Each row is a point on a tangle of strands that fork, close into loops and nearly touch. The rows are in no order.
Two points are linked if the straight distance between their rows is under 57.2. Some points are linked to none.
(419): 1	30	-15	-10	36	15	-3	-12	1	12	-21	7	-16	-5	-13	-19	-18	27	-2	-16
(235): -22	33	28	-10	3	-4	5	-27	-6	18	-8	8	-20	-12	-27	-38	-31	28	2	-10
(1918): 9	-8	-18	-18	5	6	-4	5	8	-9	5	-23	-8	1	5	6	28	9	19	-22
(1362): -1	12	-12	-6	16	15	-6	-9	-21	29	-10	-13	4	-9	17	6	-14	10	8	7
(907): 18	-20	-5	3	18	-2	-1	15	-18	13	2	-3	18	-36	10	9	7	-4	17	12
(1862): 6	0	12	6	-26	-16	-6	-25	-2	-29	-2	-8	-8	-7	17	5	16	-18	-7	-1
(2054): -1	22	25	9	-21	21	8	-18	-21	38	8	-24	6	-11	-18	-14	-5	5	-1	5
(497): 25	3	19	12	12	5	-31	-21	-6	-5	1	-21	-11	-6	-6	-26	2	-7	-12	4
(2572): -10	-32	-25	9	21	-20	13	22	15	-9	-1	-13	10	0	4	7	10	13	32	-15
(1618): 17	10	30	11	-14	24	-20	4	3	-2	-16	-17	17	-8	-32	16	-17	17	-10	-6
(155): -3	24	0	34	3	4	0	18	-3	19	-2	-15	-4	6	-48	4	-14	-23	11	-21
(808): -9	45	1	-15	20	12	-8	-24	12	19	-10	5	-3	-9	-22	-16	-15	15	3	-38
(2569): -8	25	8	14	5	-7	-20	-5	-16	6	-5	14	-10	18	8	-10	-15	-24	-21	15
(2280): 7	20	7	-9	13	28	-4	-22	-1	0	-11	26	-4	23	19	6	2	-8	-7	-2
(2221): 11	21	16	11	-30	5	17	-6	6	-7	-14	-8	-16	4	-3	-2	16	8	-9	-3
(1864): 21	-14	-12	-15	-10	7	4	-23	6	-6	-9	-15	19	-13	2	-21	9	-24	-10	2
(175): -17	-19	23	-4	18	-29	38	7	-2	-12	15	5	-4	11	16	11	12	-17	-4	-10
(1629): 13	7	-5	19	-3	14	-22	-6	3	-10	-23	-16	-16	20	2	-5	-31	-7	0	0
(1050): 10	19	-9	4	-25	-12	17	5	-7	-9	19	19	14	17	7	-1	17	-3	-14	-5
(1025): -9	-4	10	1	-8	3	-13	22	14	3	4	-19	12	20	-60	18	-36	-15	10	-12
(756): 6	10	1	33	-6	-7	13	-7	-1	8	-1	2	3	31	26	0	17	-18	3	4
(1171): 16	0	-10	-4	0	-13	24	15	-27	2	37	-6	16	-14	15	-3	6	8	10	-15
(2492): -9	-6	-16	-40	-11	-1	-12	-3	-7	-4	-13	-12	6	-8	12	0	-5	0	-6	8
(1115): 0	-9	18	-21	32	1	19	-5	-11	3	-4	11	-10	-12	-7	-10	8	28	-12	13
(1803): 3	9	8	-2	28	-2	-22	-8	-18	-12	-2	-5	-10	8	-3	-29	0	12	-14	7
(57): 8	-14	14	-20	14	26	13	-23	-14	10	-3	-15	7	-22	14	8	15	-9	21	-3
(857): -5	11	28	-24	7	-2	17	7	-13	-9	12	9	-4	17	36	10	20	-11	17	-11
(1408): -30	19	20	5	-19	-7	-10	-15	-11	9	1	-25	-10	9	-29	13	-13	-9	-12	-16
(723): -10	-8	28	-30	15	-11	33	-22	-17	5	20	7	-14	-18	27	5	-3	10	6	-2
(2476): 3	-20	8	1	10	-7	4	19	11	-38	0	22	28	-5	-2	9	22	-11	18	-14
(292): -1	-16	-16	3	-15	-5	-2	-28	0	-23	-5	3	2	8	19	14	1	-28	-7	0
(1176): -18	41	29	-20	-21	14	4	-31	-12	3	-14	7	12	12	6	-5	-5	-1	-5	-6
(392): 13	-33	-5	9	12	-13	32	26	-8	-6	26	15	20	-26	0	1	-8	-15	2	-7
(1383): -25	0	-18	14	-11	20	4	0	-16	15	-12	-4	18	2	-22	18	15	17	0	-5
(2549): 16	14	-10	-20	7	20	2	-12	-18	20	10	3	25	-5	20	-4	-6	4	1	1
(896): 11	-39	1	-14	-14	6	2	7	22	-30	-6	4	4	-18	-2	21	13	11	14	1
(1883): 8	-2	0	19	5	-4	-16	14	10	-36	-3	18	20	15	-3	-6	13	10	5	-1
(1390): -20	-11	11	17	-8	-5	5	-17	15	1	-26	-17	4	-7	-33	0	18	0	-15	2
(386): -18	-19	-15	-29	-13	6	-1	12	-1	-4	-15	-9	2	-3	-14	-15	5	11	-16	23
(1889): -15	-7	36	-2	-1	9	-1	-13	-12	8	-19	-9	1	13	3	-2	12	2	-17	30
(177): -10	-25	-8	15	-1	-25	-7	5	13	-14	23	-10	-1	30	-2	-3	14	26	0	3
(1556): -8	-24	2	31	11	2	-9	4	23	-15	0	22	39	-2	2	-3	-5	3	31	37
(1318): -11	33	-9	13	-2	13	-16	-18	-8	15	-18	-11	-32	-3	2	24	-18	-6	14	-22
(2255): -11	26	1	-3	28	-6	4	-25	-14	17	-1	12	-15	-23	-10	-34	-16	26	-4	-4
(2425): -23	44	24	-21	-17	4	-5	-20	-13	10	-13	-6	-5	-2	-9	-22	-24	15	6	-13
(1713): 15	11	10	25	-16	-1	-1	-1	3	11	-1	-2	11	13	-9	24	-54	-1	-20	0
(2169): -23	4	-24	1	13	-26	-4	-10	-3	-4	-10	-12	-10	10	2	-12	-2	-7	-12	-1
(819): 12	-22	-1	19	15	-23	-36	-2	36	-16	0	-9	2	3	5	-11	0	4	7	12
(573): -15	-3	22	-43	13	-5	35	12	-22	-2	22	12	-1	-28	9	-7	-1	20	16	-16
(471): -4	6	-6	34	-15	-13	-37	28	3	1	-15	4	3	-6	2	5	2	-5	15	17
(309): 3	-24	-30	8	-7	-20	-29	13	20	3	12	-2	-8	-18	3	14	13	6	12	5
(2099): 2	13	9	-16	-20	8	-6	-27	-15	23	17	-22	-7	-25	-19	-15	-18	22	-5	-3
(1192): 15	-10	-9	-8	15	-9	34	-2	10	-20	-16	-5	26	8	18	-23	-4	-19	-3	-7
(2128): 3	24	17	-27	34	-8	-8	-19	2	14	13	24	2	-4	9	5	2	24	-9	-15
(1881): 23	-22	28	-19	22	7	18	25	-21	-22	9	10	-8	-11	23	-2	-12	4	7	14
(91): 5	-9	-11	-43	0	-3	20	-21	17	4	12	5	0	-4	-3	3	2	3	-23	-13
(2148): 8	-6	11	-8	18	-24	0	7	-21	-16	8	2	-28	-5	40	15	-4	2	19	1
(95): 0	-7	2	3	-4	7	-5	17	7	7	19	38	-1	9	-7	16	18	7	-14	21
(2375): -3	16	-3	27	-32	10	3	9	23	8	-34	-10	6	5	-24	5	-7	-23	2	-7
(1304): 7	-2	27	-21	13	5	19	25	0	-21	7	16	-12	-7	27	9	7	-22	16	-23
(972): -24	15	-12	8	1	-4	0	4	-2	-7	-28	0	8	-1	-49	-9	-27	-2	-20	-10
(1722): -12	10	-27	7	10	9	-8	16	-17	15	-12	-7	18	6	-12	-12	-26	20	-14	8
(1994): -23	30	6	-10	-18	-4	-2	14	-16	23	0	-1	-20	14	-1	7	-24	20	-18	10
(884): 0	19	9	22	-6	-27	-15	10	17	2	-20	-9	-37	-8	-18	6	-7	11	-6	-4
(335): 1	0	-7	-5	-9	-9	32	28	-12	-8	-9	-4	26	22	24	-7	11	8	13	3
(474): -20	-6	-14	9	-1	-10	2	1	9	-8	7	-9	-1	27	-22	-2	27	20	-13	-12
(1727): 0	23	9	26	-7	-14	4	-12	-12	11	2	0	-3	17	18	23	4	7	-5	-6
(840): -10	-22	17	-6	7	12	14	-1	-17	7	-6	9	-7	7	16	11	9	0	-1	32
(1709): 30	2	-4	-20	6	-9	26	10	1	10	33	-4	-12	-23	22	3	5	-4	12	-22
(2511): 10	23	-20	-1	16	7	14	-6	0	11	-2	8	-26	-8	7	-6	6	18	-2	-9
(1031): -2	-16	7	3	22	-4	2	-15	-30	1	21	13	-18	-23	8	0	20	-15	5	8
(988): -2	3	-35	23	-18	-3	2	24	19	-10	-14	22	10	16	8	-4	-10	14	13	19
(2394): 6	-12	14	-7	18	11	-11	2	7	12	-9	-1	-31	-16	-13	2	11	21	-8	18
(1193): -10	-28	11	-16	9	-17	34	6	13	-13	21	14	-2	1	-11	11	25	-2	-9	-14
(1970): 14	27	-12	12	-15	-13	-2	-14	-1	26	10	-13	16	-16	-6	-8	6	-16	-16	-14
(2520): 22	-8	13	-1	-10	-10	-26	-6	-4	-21	3	-21	-9	1	25	1	16	-8	9	8
(1144): 2	36	-3	-8	-18	6	-1	-17	-1	0	-4	21	6	-31	-37	-8	-23	-10	-23	-17
(415): 9	36	12	5	-8	-7	-10	-2	-14	-8	-14	-19	-4	-12	-18	-39	-19	-10	-16	-9
(671): -10	9	-9	39	-19	5	3	6	11	14	-1	10	-1	38	0	7	7	-11	1	11
(1410): 24	8	-9	-4	-4	5	20	15	-18	-15	40	18	6	10	20	1	8	-12	5	-10
(1767): -19	-25	12	38	1	10	-15	-8	16	-14	-15	10	17	19	-1	7	-10	10	14	28
(1518): -15	-15	-34	0	3	-33	1	8	-1	-30	-5	6	-9	12	15	-10	5	-11	4	-3
(1364): 12	-15	20	-14	16	7	28	-7	-10	11	36	-3	17	13	16	8	9	-12	-6	-7
(928): 3	-10	27	-19	17	-6	-1	28	-16	-28	17	9	27	-6	0	0	24	-8	3	-12
(105): 1	4	9	1	0	-3	-26	18	0	12	-7	4	22	-9	-6	-6	32	-17	-6	15
(2360): 30	-4	24	-11	-5	3	7	-3	13	-14	5	6	4	3	-2	-4	3	19	-22	11
(2252): 34	-9	-7	-10	14	-13	1	6	27	0	7	6	-20	-20	17	12	12	-8	3	-13
(2337): 6	8	-8	-8	2	-11	-16	2	8	13	-18	-7	16	2	18	36	-20	19	-7	-1
(478): 10	3	-7	17	-16	-10	2	-3	-16	1	10	-24	7	7	5	-28	2	1	-9	14
(2332): 11	35	-7	2	-8	-12	1	-4	4	13	-8	-6	1	-6	14	-10	27	-23	-5	-13
(230): -13	2	4	-32	5	15	2	-9	-22	-14	7	34	0	-18	-10	-3	22	-6	-8	6
(1252): 14	-22	-2	37	-21	34	-14	-11	12	-3	-22	-6	0	-7	-14	-1	-20	6	4	19
(103): 3	-23	-13	22	8	-19	-16	-15	22	-16	-8	-10	29	2	11	-14	-13	-14	9	12
(1417): 17	17	-20	16	-16	-7	2	10	20	-8	-20	22	-6	14	18	-1	-10	-2	-9	7
(1213): 1	14	-3	-10	-5	13	-3	26	10	12	-22	-14	12	9	-8	-3	30	19	4	-3
(247): 11	-35	9	20	2	25	17	9	-5	-14	7	17	17	4	10	17	10	-1	20	18
(523): -17	-9	15	37	-9	8	-26	3	41	2	7	11	11	21	-21	2	-23	14	10	27
(1400): -17	28	1	-20	4	1	3	16	-14	18	-22	3	-9	6	9	-12	-4	19	-8	14
(1476): -3	-10	-8	-31	8	-16	14	34	-3	-24	10	15	-1	-10	17	5	-1	-20	8	-15
(816): -20	3	-22	14	-45	1	-14	8	-1	-5	-9	-6	10	11	-16	12	-23	-9	-3	6
(1228): -19	20	24	2	22	0	-22	-13	-8	5	-11	-6	-4	-13	-32	-6	11	15	-9	-13
(385): 14	3	10	10	-20	12	-30	3	5	-31	-10	23	-17	-4	-15	5	1	0	-11	9
(417): -13	-9	-20	14	-34	-7	-20	-1	19	-3	12	-2	22	24	-12	-8	-24	-11	-9	11
(1238): -1	19	-8	4	6	11	-10	-24	-2	-7	-24	-7	6	2	-6	-1	-19	-8	-12	-13
(652): 29	1	-23	-8	10	1	-15	1	11	-15	-5	6	-25	-4	23	1	-4	-8	4	-3
(1941): -12	-23	-4	-45	1	-12	-3	6	-11	-16	6	-20	11	-12	10	12	5	6	6	-2
(1899): 3	35	16	-10	-8	-5	-5	-39	3	13	3	24	-5	-32	-9	-10	-10	-8	-16	-11
(9): -9	13	7	-33	1	8	2	-30	-17	-2	12	12	5	-10	-10	-28	9	-1	-8	-5
(379): -42	18	-6	-6	-3	-19	-6	-17	-17	18	-11	-18	-2	11	-11	-4	-11	-3	-18	-5
(787): 11	-3	4	12	6	-10	22	13	-20	-11	0	32	-3	-12	20	8	8	-10	2	15
(672): 12	26	14	-12	12	11	8	-17	-17	8	11	-10	-1	-6	7	-11	9	39	16	-19
(989): 14	-30	13	-5	6	11	38	1	15	4	29	10	4	15	2	24	16	1	-4	-6
(1749): 9	-34	-15	9	13	-14	18	7	25	-17	-1	5	21	6	17	-22	-6	-20	14	5
(1378): 9	29	24	-2	-1	7	-20	1	3	1	-10	-6	-21	8	-15	6	-49	-37	-8	-6
(435): -2	1	8	-19	43	12	-1	-19	-14	11	5	18	-6	-1	6	8	-9	36	-6	1
(979): -4	11	-7	-29	18	2	13	-14	-20	13	25	7	12	3	10	-19	10	1	4	-16
(1933): 23	38	22	-1	-12	-1	-14	-1	8	5	-9	-6	-22	-1	3	1	-21	-7	-14	-4
(1982): 15	-18	5	10	17	21	10	-19	-11	-4	-13	-19	-9	1	15	8	14	4	17	-2
(2209): 17	33	6	-8	-11	11	-5	-12	-2	22	12	-15	-5	-20	-17	-12	2	36	3	-21
(2446): 4	-37	-4	4	-3	-9	11	5	22	-38	1	0	10	-8	10	15	13	-17	29	-18
(707): -4	-13	21	-8	24	-9	6	-2	-17	-28	-7	-2	16	-9	-2	-16	32	-17	4	-3
(1694): -18	4	8	-40	14	-6	18	21	-14	7	17	19	-22	-16	9	-8	21	9	16	-5
(2365): 1	16	14	18	-24	26	-2	7	-28	21	14	-17	-5	18	-16	-4	-7	18	-5	8
(1690): 16	-9	24	-6	21	-13	12	25	-24	4	39	11	-16	-12	27	6	1	6	8	5
(1806): -3	4	-8	-6	-19	17	10	-24	7	18	2	8	0	4	4	26	11	-11	-12	-7
(637): 4	12	14	-23	-4	13	7	1	-10	-1	23	43	-2	2	0	7	20	4	-19	2
(1120): -6	-32	-23	13	31	-5	0	-15	-3	-3	-1	-2	1	6	9	-1	8	-26	14	-3
(67): 16	-8	-4	5	10	-2	17	8	-5	5	0	1	5	19	42	2	-1	-29	13	7
(1080): 11	-18	-30	25	1	-4	13	-12	-9	-31	-16	-10	5	-4	13	-1	-13	6	9	-7
(632): 23	-25	3	6	-1	9	-18	-1	2	-2	17	0	14	15	16	-16	-11	-13	-4	30
(183): -11	-7	-31	0	-12	28	-18	3	-6	3	-1	16	-14	6	-4	14	2	-1	-6	17
(2233): -14	30	37	1	13	3	-8	-23	-16	17	-13	-4	-10	-16	2	-11	15	11	8	0
(1577): -17	-35	11	-14	-4	-1	16	24	-16	1	11	-10	-3	10	16	16	7	7	12	22
(1328): -3	1	24	-14	28	-3	-4	-8	-13	-9	-7	-19	15	4	2	-27	18	9	-6	0
(1227): 3	21	9	-31	-10	3	8	-18	8	30	-2	-7	-22	-28	9	-19	17	-2	5	-2
(2272): -12	-18	6	17	-10	-4	-15	-20	19	1	10	12	4	22	-10	26	-2	4	-28	7
(2113): 18	-24	-9	27	-1	36	2	-5	-4	-3	-4	6	10	8	-2	6	-7	19	10	19
(16): 8	22	4	-7	-23	-12	1	6	17	6	-28	-12	26	-2	-4	-8	-11	-6	-19	4
(510): 17	4	9	-25	7	17	-5	12	11	7	-24	2	-18	-15	10	-6	14	12	2	17
(1677): 9	10	-20	7	-13	25	-15	19	19	7	-14	-4	-14	5	-28	7	-25	10	-4	-7
(363): 13	1	3	24	19	2	4	-12	-18	-22	3	29	-2	6	5	-5	5	-6	-12	9
(630): -20	-17	11	-35	7	-13	6	28	-18	5	21	-9	-9	-3	15	13	22	17	11	4
(1876): -4	7	5	30	-6	-32	-3	1	29	-6	-13	0	-20	2	-17	-10	8	-1	-22	7
(2072): 13	34	-19	0	-14	6	1	-2	-5	18	6	6	-6	-22	-27	-8	-33	7	-12	-15
(433): -14	10	10	25	-13	5	-16	0	-4	-1	-7	-17	-23	13	-38	-2	-11	-24	2	-10
(1484): 23	-22	3	-8	4	-7	0	-11	2	-28	-6	-9	7	-23	4	20	-2	19	3	-10
(775): -3	-16	8	22	-15	-11	-5	-3	19	0	15	-5	7	36	9	14	-3	27	-2	11
(1785): -9	-8	-6	9	-22	-11	-5	-32	-13	-3	1	-8	7	-21	-20	5	-13	-9	-22	4
(1473): -5	-9	1	-21	-17	5	10	22	-1	1	-10	-15	16	-7	-12	-4	28	23	-2	14
(1621): 3	12	1	1	2	-14	-19	1	10	6	3	-6	21	32	12	-1	7	-2	-15	0
(597): 10	0	-5	-5	11	-9	-23	2	-7	1	-7	13	-28	-1	34	13	-10	-6	5	18
(1137): -22	8	4	-18	3	-16	18	-12	-34	-12	-5	-4	26	-23	19	6	12	0	14	-16
(1947): -10	10	-24	-38	7	-5	-5	-3	-26	11	23	7	-6	-10	27	-17	6	-15	20	-7
(1001): -5	-30	-8	-3	-3	-2	5	30	34	-2	-4	7	5	10	28	25	-4	14	40	18
(826): 4	-29	-1	6	2	6	31	31	22	-6	15	6	6	15	23	24	0	8	32	-8
(2234): -2	-24	-12	-5	24	-7	16	32	-9	-7	7	-26	9	-4	21	9	-8	8	31	-28
(252): -23	32	13	-14	17	6	-21	-7	-1	25	-14	6	-2	-25	-37	-1	-21	7	-8	-14
(380): 4	22	-7	32	-5	3	-2	12	20	32	-17	-12	15	12	-24	3	-23	-24	-5	-10
(1764): -8	-13	-22	-22	3	-14	7	16	-7	-19	17	11	-11	13	9	-2	11	1	-7	-5
(1908): 2	13	3	15	-12	-9	-36	14	0	-23	-11	6	1	2	-10	-2	2	4	2	-3
(1404): -12	32	-6	-12	-3	-16	1	-32	-1	43	12	-10	11	-16	-8	-11	5	-2	-7	-20
(393): -7	1	3	-18	12	-33	28	-7	-3	9	3	2	-25	-7	26	-1	-3	4	-8	9
(2468): 2	-14	-13	0	-30	-15	-7	12	38	8	2	-3	-13	5	8	-10	10	-8	-1	27
(484): 5	-1	12	-6	9	-24	-24	1	0	13	26	11	-20	0	4	5	16	-3	-24	12
(489): -7	-20	-34	17	-19	-17	-17	3	39	13	18	-2	-6	8	3	-1	1	2	17	17
(2564): 5	10	7	12	-14	-18	-20	18	7	7	-2	-24	1	-2	-34	20	-45	-24	6	-12
(1673): 11	10	-20	3	24	9	-9	24	-15	7	-1	11	23	7	1	-8	-3	21	0	7
(1426): 24	-29	4	-3	23	7	3	20	4	0	10	1	9	-39	9	18	7	-25	24	-15
(2041): 16	-11	8	22	-9	11	-8	-7	21	24	5	-10	13	27	-1	-13	-14	-5	-16	26
(1135): 21	-25	-15	8	18	1	-4	34	9	-12	11	21	-5	-18	14	7	2	-15	29	1
(1425): -20	9	-8	-32	2	-13	-28	-2	-21	14	20	-4	-7	-9	7	-8	23	-1	4	2
(1346): 7	0	19	4	-19	6	-13	7	23	-7	-25	-10	32	11	-16	8	-12	15	-9	3
(2293): -9	-15	5	-22	27	25	21	2	-21	0	29	1	-24	-13	19	1	2	-23	26	-32
(115): 1	20	4	17	3	-6	13	-10	-25	-19	-16	20	-9	-11	-1	-17	-14	6	-21	6
(190): -11	-5	-31	26	23	-11	-2	-4	7	-11	-18	5	-5	12	-12	-17	-7	4	-11	-1
(1979): -17	-9	-16	28	-6	-5	-14	4	25	-6	-23	-6	10	4	-38	-1	-34	1	-2	6
(1173): 3	-1	3	37	-36	9	-16	5	19	-17	-2	22	-16	9	-9	3	-5	-5	6	21
(2211): 24	12	-9	-14	13	-9	21	4	17	-11	0	-11	15	14	13	-16	15	-5	-2	-22
(958): 13	-14	-7	1	1	-1	-12	-16	14	4	-26	-25	11	-7	8	-17	-13	-21	-7	16
(1638): 1	-10	-17	6	-13	-7	-23	-1	18	14	-8	-8	-15	-28	-19	13	20	2	-6	1
(2354): -23	1	-4	27	-17	1	-20	16	36	2	-8	-11	6	21	-42	0	-40	-15	19	-2
(75): -27	-16	-8	-36	12	-4	34	31	-2	-2	13	3	-12	-2	19	10	0	-20	10	-27
(1905): 14	-18	4	-6	-8	14	-8	16	21	-13	-31	-12	-16	-7	11	-4	14	4	13	23
(501): -2	-6	17	-29	24	16	27	-31	-13	-8	10	2	-7	-19	19	-9	12	-21	26	-25
(136): 9	-14	-10	-3	-11	6	12	-14	11	-11	1	25	8	-2	14	40	14	-17	2	-8
(1149): 4	21	5	-5	-4	11	-15	-4	-6	25	-12	-15	3	-13	-6	24	-37	18	-5	-3
(1923): 1	7	20	-13	-16	-29	9	-26	-4	4	7	-10	-6	-16	19	13	26	-8	0	-4
(271): -32	13	-3	2	-17	8	-8	13	-24	0	-4	1	-31	13	-25	1	-14	16	-11	3
(736): -16	8	5	17	3	-6	-27	14	1	23	-28	2	9	-11	-12	10	9	-7	-4	17
(910): 9	4	7	-17	13	10	-13	-6	-5	3	16	-16	-6	7	5	11	21	30	11	-19
(186): 7	-9	-2	18	28	-12	-5	21	-8	-4	17	13	22	13	3	-8	15	12	5	4
(2050): 8	-12	-27	10	-14	-12	26	23	1	-15	0	1	28	9	9	-12	-11	15	6	12
(1848): 0	20	-25	10	-44	-14	5	12	-2	0	4	0	10	2	-10	2	3	2	-14	-5
(1260): -9	-32	-17	-3	-3	-21	-3	37	23	-17	30	9	-1	10	9	-4	19	-6	24	7
(1345): -18	-3	-20	5	-25	20	-13	1	-19	-10	1	0	-13	-2	-33	4	7	16	-5	-2
(2270): 21	-6	17	20	7	21	11	-31	4	3	0	-12	11	0	3	14	9	8	-5	-4
(1647): 12	2	20	-10	16	10	9	-20	-12	-22	1	14	5	14	29	18	6	-5	4	-11
(408): -2	10	9	-18	-18	25	5	-3	-23	-11	1	2	1	14	2	-20	-2	16	-15	16
(1139): 14	-30	-10	13	-4	-12	34	16	-16	-19	27	-10	5	-13	10	-3	10	-5	18	-12
(1935): 4	6	-13	-12	9	-2	12	4	1	-2	-9	13	22	-19	-5	11	16	6	-2	-8
(2036): -3	-9	-7	38	-9	-14	-6	4	36	-14	-1	20	-10	-1	-17	-14	5	5	2	20
(2141): -14	-5	0	-24	-2	-10	37	8	-23	-22	-10	-6	30	3	11	-1	7	12	5	-7
(1906): 9	-17	-8	15	9	-8	8	5	20	18	-12	-8	4	-2	3	6	-4	17	-4	17
(343): 8	-21	-15	6	-17	7	-15	8	24	-30	-23	-5	0	-7	-6	-5	5	17	17	8
(125): -11	22	-1	-19	-4	-14	5	-31	-8	21	27	10	16	-22	-12	8	7	22	-7	-23
(2106): 0	-46	1	7	21	15	17	4	-2	-22	24	-17	-13	13	10	-9	13	-15	25	-12
(2372): -4	2	20	17	-21	-13	-13	-27	4	-8	-3	11	2	1	-11	18	-20	-16	-36	0
(1219): -2	37	9	2	-4	-9	8	10	-5	-6	-26	-11	-5	-12	-41	-16	-38	-19	-3	-17
(124): 14	26	28	9	-17	20	-15	3	-12	7	9	-25	-9	2	-33	6	-22	12	3	-11
(205): -13	-13	6	-3	4	-31	40	15	0	-5	-2	-5	-21	6	32	-4	12	-18	5	7
(589): -5	-10	4	15	-27	-9	-28	0	25	1	-6	-18	-23	-10	-24	14	-6	2	-8	3
(1309): -10	-9	-6	5	-20	2	-9	-7	35	-4	-3	14	40	31	-6	-5	-10	-6	-11	20
(423): 11	-41	-23	10	24	12	9	-15	11	-3	3	-11	-6	-4	2	15	4	7	13	-9
(2102): 11	-34	-18	9	9	-10	6	0	-7	-8	11	9	31	-20	9	15	-10	-8	2	10
(1201): -18	1	17	6	-16	19	4	-19	1	10	-24	-8	-11	5	-16	-3	5	-19	-18	16
(1975): -8	-38	-8	4	3	-5	-14	14	24	-19	10	8	26	-6	15	6	-6	4	40	29
(888): -9	18	-5	-4	3	18	8	-23	-33	-15	-6	16	-15	7	5	-27	-24	9	-15	7
(466): -8	5	5	-9	20	-15	-20	5	-4	20	13	10	-1	-11	-6	-3	38	-12	-8	3
(66): 23	33	-7	17	-11	16	0	4	-4	16	4	22	8	-10	-17	12	-10	11	-18	-8
(2066): -13	24	-20	2	1	13	-23	-2	-18	21	-20	-15	-18	-3	9	-6	-6	-3	13	-5
(1349): -3	-26	-10	22	24	-11	0	38	24	-12	25	16	3	0	17	1	6	-18	45	-3
(1684): -3	-26	2	-16	9	18	26	9	-16	-13	26	-14	1	-4	9	-8	7	-35	19	-29
(369): -6	16	14	-12	-21	-5	-15	-3	-11	8	-3	-21	-11	-15	-17	-19	-11	4	-20	11
(1506): -6	-20	-14	-1	28	-13	11	-8	-9	8	9	-14	-24	-15	16	-1	16	-17	16	-7
(753): -16	-4	8	41	-28	-15	2	0	20	-6	-7	-19	6	19	-16	6	-6	24	1	5
(1995): -6	-16	-18	-6	10	-5	4	7	23	9	-18	22	8	4	-7	-11	8	-19	-20	18
(2046): -4	-29	-23	-1	-10	12	-14	-14	8	-14	5	7	-3	9	-1	3	8	-12	-6	11
(2553): -4	-14	-2	-15	2	-5	6	-6	-14	3	26	16	-5	-17	10	33	15	-5	1	-5
(1760): -10	-3	-9	16	5	8	-11	-8	23	5	-22	24	11	21	-6	1	-16	-22	-16	13
(591): 10	5	10	18	-19	13	-10	6	12	0	-10	-1	-20	21	-12	15	-49	-20	-7	10
(2349): -14	-23	-10	-8	11	4	34	26	-7	-9	15	-3	2	14	19	23	0	6	22	-31
(1299): 21	-15	-35	-1	-9	13	17	6	7	-20	0	-12	-9	-1	8	-15	21	-8	20	-12
(1533): 10	-19	-6	-13	14	18	19	26	8	7	15	6	-3	21	20	-4	11	-22	14	5
(2454): -2	51	12	10	0	1	-1	-11	-3	23	-18	2	-13	-13	0	-5	14	-11	0	-13
(332): 9	14	24	3	11	-2	-29	-32	-9	16	12	-12	-23	-15	-7	-6	-13	-6	-11	-4
(468): 0	20	-6	28	-2	-13	-16	21	-1	15	-2	14	-31	-10	-18	6	6	14	-8	2
(1551): 7	19	-3	32	-3	5	-3	26	1	18	-1	21	-3	5	-23	-6	-8	7	-17	13
(1637): 7	-6	-13	-21	-9	25	1	13	-7	21	12	1	2	12	12	-12	16	-16	1	24
(2122): -5	-8	-5	-27	-4	18	28	-5	-30	-14	4	-9	16	12	11	-10	-5	23	-2	4
(1321): -4	4	26	7	1	17	-7	-17	4	-4	4	-1	-24	22	-27	3	-11	10	-28	-1
(63): -5	19	-11	-9	-5	23	8	-8	8	22	-2	2	-17	6	-18	-4	9	6	-13	-9
(1871): 2	-11	-9	35	6	18	-24	-9	7	12	-26	-16	-11	-5	-9	8	-13	-6	10	10
(264): -9	18	0	9	2	-22	3	-18	1	30	-10	-4	2	-6	9	31	-8	3	-13	-5
(960): 23	-24	8	-7	-11	2	7	13	-2	18	18	-11	1	5	22	-16	6	-11	-4	34
(46): -9	17	-22	-1	7	1	-27	-11	-13	11	15	-13	-17	7	-23	-7	-20	7	-14	-19
(449): -27	20	16	-20	-9	5	11	-26	-23	-1	-15	-4	23	7	15	8	15	5	9	-8
(1242): -5	6	-2	-35	13	9	6	-23	23	20	-12	-5	-9	6	-8	-14	9	-3	-21	-4
(350): -13	4	-2	7	0	14	-12	21	11	0	-11	-10	10	36	-18	-14	17	26	-7	-3
(507): 3	11	-10	-19	-10	28	-8	-27	-2	-1	-3	-7	12	14	3	-18	-8	-24	-15	1

A tip is a point with one link. Name the tips that can be reached along the links from each point below, in the order of the rows.
(816) | (1881), (1260), (1995)
(1864) | (1713), (819), (247), (1933), (2211)
(723) | (1390), (1364), (1785), (753)
(1647) | (2572), (2280), (2375), (523), (190)
(2365) | (16), (2564), (1299)

A piece is all that can be reached along the links. How many separate loops has the piece of each point below (a circle has one, a figure eight two, a Y none), and how many tips (points with one link)?
(433) | loops 0, tips 5
(57) | loops 0, tips 10
(1201) | loops 0, tips 4
(910) | loops 0, tips 3
(591) | loops 0, tips 5
(2446) | loops 0, tips 11
(2252) | loops 0, tips 3
